A landscape with many peaks, sampled at points; each row gives a point and its height.
From any point a climber steps to the highest of the 2 points nearest to it. It stops when none of these is higher. Distance is the straight distance between rows; heights are no part of it.
K320 height 490: [101 161 150 118  84 179  90  82 146 167  93 146 160 136 150 141 140  92
 115 137  99 127 148 124]
K173 height 216: [137 153  59 105  89 123 144 156 119 107 106 177 110 134 148 168  77 197
 115 141 126 148  96 137]
K364 height 366: [ 88 159 153 111 120 119 175 145 155 106 170 164 184  78  93 135 135 102
 131 132 119 150 117 104]
K627 height 584: [120 154 109  89 100 134  75 105 152 153 198 129 169  97 128  70 158  94
 108 132 135 160 128 120]
K140 height 135: [148 115 118 155 142 106 113 150 132 127  91 100  70 134 123 127 121 136
 121 137 154  88 144 202]
K565 height 639: [109 135 129 120  88 147 138 101 119 146 115 150 145 144 149 152 104 128
 136 116  94 146 131  72]
K141 height 405: [ 88 115 110 100 101 126 146 166 178 146 125 186 140 108 104 125 157 126
 160 151  84 117 167 126]
K242 height 599: [161  77 123 155 136  79 104 136  99 104 160  82  65 111 148 180  98 155
 166  63 166 131 138 153]
K581 height 801: [178 156  62 140 150 143 116 121  98 138 120 122 116 141 153 103 120 154
 104 122 184 157  96 153]
K813 height 307: [123  72 144 131 136 107 102 117 112 140 164  85 106 136 137 123 126 111
 160  80 121 108 154 113]
K90 height 237: [140  62 120 141 196 116 110 132 109 158 133  79  78 141 113  73 155 114
 129  83 144 103 151 132]
K74 height 578: [123 129 154 140 108 143 125  73 105 141  89 119 132 172 169 170 102 121
 130 139  99 136 127  86]
K495 height 537: [135 162  71 104  96 153  85 123 147 161 162 142 168 111 153  78 144 117
  87 128 139 165 123 136]
K153 height 496: [124 190 152 117  82  99  76 126 135 111 159 122 159  68 122 117 119 115
 120 163 156 133 112 183]
K172 height 553: [152 188 121 125  99  86 104 164 131  83 164 125 142  77 112 122 111 147
 134 167 169 145  85 183]
K291 height 614: [189 167 101 130 121  92  88 150 102  91 140 111 106 102 127 111 122 175
 125 164 180 140  82 192]
K586 height 433: [125 100 174 124 145 175 119  84 125 165  89 118 144 169 140 110 155 113
 128 165  73 106 145  80]
K732 height 656: [125 133 152 124 113 106 104 131 122 118 186 104 154  88 121  93 133 126
 145 140 127 140 117 120]
K613 height 185: [175 106 123 156 192 126 144 141  97 115  88 102  90 175 125 119 130 174
 121 165 136 110 122 125]
K615 height 170: [138 169 134 140  91 131  96 107 120 128 104 111 133 117 141 150 105 118
 120 152 148 127 110 174]
K389 height 106: [173 110  96 128 141 115  77 121 107 159 103  94  85 178 158  82 132 181
 106 161 111 103 135 133]
K26 height 629: [112 135 183 141  77 132 111  84 109 119 128 100 134 134 148 179  95 105
 153 111 109 128 131 107]
K590 height 390: [ 96 137 129 100  73 143 158 152 159 124  93 189 148 137 119 157 119 150
 144 182  66 121 137  95]
K80 height 744: [181 111  75 142 168 125 104 109  77 136 161  91 104 155 161  97 115 154
 124  98 169 156 109 121]
K317 height 313: [123  94 148 139 189 156 155 144 143 162  71 119 125 150  91  85 189 112
  93 152 113  94 152 143]
K440 height 453: [ 94 100 189 114 116  92 170 158 127  81 196 133 146  84  98 157 125 123
 177 100  80 126 133  72]
K602 height 116: [111 183 106  85  60 142 128 143 161 138 147 197 177 104 134 128 130 158
 110 172 101 157 113 108]
K168 height 615: [122 136 130 134 162 150 105 129 143 159 122 120 140 120 109  78 171  93
  82 119 151 126 135 157]
K325 height 470: [117 119  89 122 139 107 153 174 151 131 138 148 113 107  96 126 130 134
 128 111 154 124 142 163]
K823 height 735: [149 135  73 134 148 166 135 124 118 161 112 144 132 157 144 116 131 132
  93 104 158 152 112 115]
K482 height 159: [127 109  87 141 162 157 165 134 131 156  57 148 100 193 139 147 121 152
 110 140 124 112 136 116]
K73 height 622: [127 152 157 110 125 115  81 109 129 134 210  94 181  82 116  58 168 100
 124 142 123 151 115 112]
K634 height 546: [123 132 150 161 188 161 130 112 129 139  86 103 136 129 111  98 155  66
  83  96 170 112 129 174]
K795 height 657: [111 106 116 115 116 111 177 186 161  80  93 157 104 136 101 167 120 180
 156 178  97  98 127 141]
K105 height 416: [102 154 145  95  72 160  76 108 173 173 126 163 165 109 137 109 161  89
 118 155  92 126 165 147]
K701 height 594: [117 175 200 150 160 102 190 124 122  41 170 123 175  60  98 180 117  78
 138  94 166 167  83 137]
K424 height 498: [131 114 131 133 139 168  94  77 124 180  88 108 133 184 159 112 136 101
 107 122 112 109 152 110]
K705 height 161: [120 189  75  96  65 134 140 150 145 114 131 179 159 114 139 153  93 169
 112 144 115 167 101 122]
K786 height 696: [125 177 168 150 120 152 163  89 109  92 135 135 187 111 134 176 106  90
 125  98 153 165  89  96]
K521 height 335: [140  61 157 163 168 110 112  89 101 136 138  67  83 159 153 155 106 112
 149  74 131 111 145 104]
K959 height 431: [ 98 183 155 109  69 127  62 108 165 146 142 125 172  88 131 104 144  96
 108 174 121 122 123 171]
K312 height 207: [155 135  96 154 187 168 177 144 129 129  33 147 110 184 120 150 140 149
  88 165 146 117 126 137]
K376 height 204: [125  80 139 144 127  94 105 153 153 125  72  99  59 147 121 129 139 134
 138 153 108  61 171 186]
K318 height 215: [132 175  97 134 105 123 108 127 117 128 135 127 123 110 140 150 104 121
 115 105 170 145 107 170]
K851 height 674: [132 135 101 112 156 150 150 143 139 158 137 145 155 132 109  89 158 123
  93 128 151 142 132 123]
K541 height 486: [102  53 158 117 132  98 185 169 135  86 182 132 112 113 106 165 121 145
 180  87  87 121 152  67]
K856 height 278: [ 83  88 131 125 163 145 112 106 145 159 169 107 139  96 119  81 152  38
 124  34 149 133 164 131]
K423 height 548: [115 141 214 154 111 130 131  92 122  93 101  87 138 122 126 186 117  86
 150 131 130 108 128 146]
K673 height 472: [ 96 141 117  81  84 120 147 185 172 123 135 186 147 109  97 128 129 160
 145 185  79 123 136 122]
K716 height 663: [194 151 125 146 146 110 105 132  87  98 159  92 120 119 137  98 123 169
 133 145 169 148  84 143]
K115 height 305: [ 75 100 126 119 156 141 124 132 167 169 143 149 138  95  99  83 166  45
 118  75 134 131 170 151]
K988 height 565: [ 98 115 135 126 111 165 115  80 139 175 104 134 143 144 144 135 131  63
 131  92 109 133 157 102]
K14 height 212: [152  81 112 141 181 122 148 144 107 145 131 106  90 162 121  98 139 154
 122 119 140 119 124 104]
K15 height 519: [135  47 138 126 152  78 166 181 118  93 190 118  92 115 105 148 118 161
 176  76 131 123 140  90]
K156 height 473: [124 164 133 140 149 138 167 157 140  95 116 142 143 104 104 151 126 119
 113 134 160 139 104 153]
K712 height 421: [122 137  45 104 139 122 154 193 140 138 162 189 119 114 113 114 117 153
 111 102 163 154 122 136]
K762 height 76: [151 120 108 105 118 137  64  95 111 191 121 109 118 169 169  68 142 152
 117 157  94 120 138 111]
K524 height 145: [172 107 123 155 174 112 102 104  90 141  65  72  61 191 155 112 132 173
 100 165 121  88 132 142]
K369 height 481: [145 128 150 170 186 167 139  85 104 138  69  95 130 161 140 133 136  83
  92 110 170 119 123 144]
K116 height 271: [129 127  93 116 111 128 145 145 124 122 109 155 129 154 141 135 107 183
 125 157 111 130 121 103]
K760 height 414: [ 82 140 186 106 102  98 177 152 146  64 194 155 179  79  87 147 138 124
 153 147  76 129 117  87]
K414 height 48: [141 109  81  97  92 143  53 101 140 207 113 148 107 159 167  83 143 144
 128 144  76 116 169 129]
K737 height 316: [100 186 116 121 102 141 150 143 145 123 149 175 181  91 120 148 124  95
  95 117 153 163 102 127]
K836 height 349: [141 109 118  95 116  95 153 183 121  90 179 155 142 113  96 103 123 203
 155 160 109 130 115  83]
K411 height 542: [ 98  96 125 125 132 109 153 171 158 122 102 138  98 124  94 128 133 139
 134 161 121  92 150 157]
K150 height 554: [135  72 107 137 146  91 133 165 118 113 167 107  75 119 119 153 112 157
 160  79 143 118 146 141]
K645 height 704: [156 123 109 139 150 116 118 125  90 109 177 100 126 115 136 106 120 131
 134  92 179 147 104 129]
K120 height 91: [171 120 153 159 159 110 105 126  95 106 107  67  95 134 130 113 127 139
 139 138 159 106 121 166]
K209 height 423: [171 123 137 186 207 149 126  80  87 133  54  87  83 180 154 138 118 103
  99 107 173 108 128 168]
K778 height 773: [110 185 174 150 101 164 189 102 131  83  88 151 168 118 131 196  87  92
 115 120 137 147  97 112]
K918 height 368: [117  95 167 124 173 181 126 113 146 181 101 130 144 158 109  67 208  91
 120 145  88  96 177 114]
K566 height 258: [114  73 142 136 179 131 110 115 121 162 163  92 121 115 107  67 156  74
 129  70 146 120 154 134]
K275 height 552: [102 138 111 102 120  98 163 200 168  85 128 161 129 101  80 127 130 174
 136 195 115 112 119 142]
K822 height 107: [111  94  94 119 148 166 136 121 144 195  68 161 100 187 134 126 150 123
 112 123  98 103 177 128]
K774 height 699: [113 139 152 124  89 112 129 114 119 104 179 126 153 100 128 143 115 119
 153 109 114 157 115  96]
K837 height 669: [ 98 146 180 146 118 163 186 113 138  97  88 141 165 134 115 181 124 106
 129 145 114 123 126 106]
K639 height 115: [112 147 128 116  67 115 101 126 142 130 113 138 126 122 146 141 113 120
 134 146 108 121 126 153]
K906 height 312: [ 98 125 138 102 101 126 197 160 151  91 136 190 154 130 104 153 118 147
 153 136  68 131 131  66]
K597 height 57: [212 151 147 178 171 125  95  95  84 109  77  68  86 155 147 120 128 143
 122 153 169 113 103 183]
K62 height 367: [155  86 141 169 189 126 104  83  88 146  99  81  80 182 157 133 119 116
 121  91 142 104 142 126]
K43 height 643: [102 186 164 143 134 131 198 116 129  80 159 156 195  77 111 164 119  70
 113  95 156 171  87 110]
K151 height 60: [115 117  71 110 110 163 102 101 140 206  88 178 110 182 168 125 134 144
 102 127  75 122 169 115]
K83 height 61: [ 91 112 135  93  65  97  90 154 161 150 132 140 105 110 118 130 117 139
 163 148  97 104 165 162]
K488 height 383: [124 109  73 106 133 113 176 192 134 119 160 171 123 128  98 125 120 184
 137 125 140 141 116  94]
K58 height 273: [109  78 141 135 124  97 110 132 139 145 122  98  79 128 119 129 130 109
 153 107 113  89 166 153]
K63 height 750: [128  97 125 109  71  90 103 101 102 115 187 116 124 138 170 145  92 166
 180 101  77 149 129  57]
K476 height 27: [224 148 123 170 211 116 128 122  80 105  90  94  95 145 121 110 145 165
 137 143 189 130  85 168]
K148 height 555: [108 140 211 156 120 160 154  80 129 109  61  97 149 146 130 182 122  89
 136 164 105 101 122 120]
K29 height 649: [173 111 111 146 123  96  81 105  84 102 193  74  93 122 168 159  85 157
 159  68 168 153 105 119]
K510 height 315: [139 112 141 117 119 120 147 153 126 113 135 140 133 142 120  99 136 188
 150 184  95 115 127  87]
K257 height 698: [118 123 134 105  68 117 110 100 121 135 148 140 138 145 164 139 100 159
 160 138  63 137 128  66]
K599 height 538: [136 160 162 157 162 120 176 134 123  54 134 125 134  84 109 181 115 110
 142 119 177 149  87 163]
K900 height 350: [ 78 110 125  96 119 140 134 142 174 165 135 171 131 104 113 115 159  83
 142 109 105 120 166 132]
K736 height 758: [113 187 139 103  66 139 111  98 132 124 180 140 190 103 152 123 125 112
 128 132 113 160 108  94]
K576 height 267: [108 199  92 126 106 131 140 137 145 112 131 170 145  92 126 168  99 100
 102  98 188 169  99 163]
K38 height 697: [149 110  91 118  89  98  97 109  95 112 191 106 111 127 170 153  80 168
 145  90 127 157 112  96]
K546 height 262: [148 122 112 143 198 170 166 158 145 146  51 126 115 163 101 104 176 133
  81 163 145  97 138 152]

Call two points neighbours if one is among the 2 nearest of the other. Go from one point of each pair to the other, from neighbour to neighbour, staying as high as possible. Name the lowest point that can't be avoided.
K988, K736 -> K105
K778, K63 -> K423
K63, K26 -> K74
K581, K736 -> K495

For each start below, name the point where the climber stops.
K156 -> K778
K173 -> K795
K541 -> K63
K762 -> K673
K151 -> K988
K615 -> K63
K58 -> K581
K566 -> K673
K172 -> K581
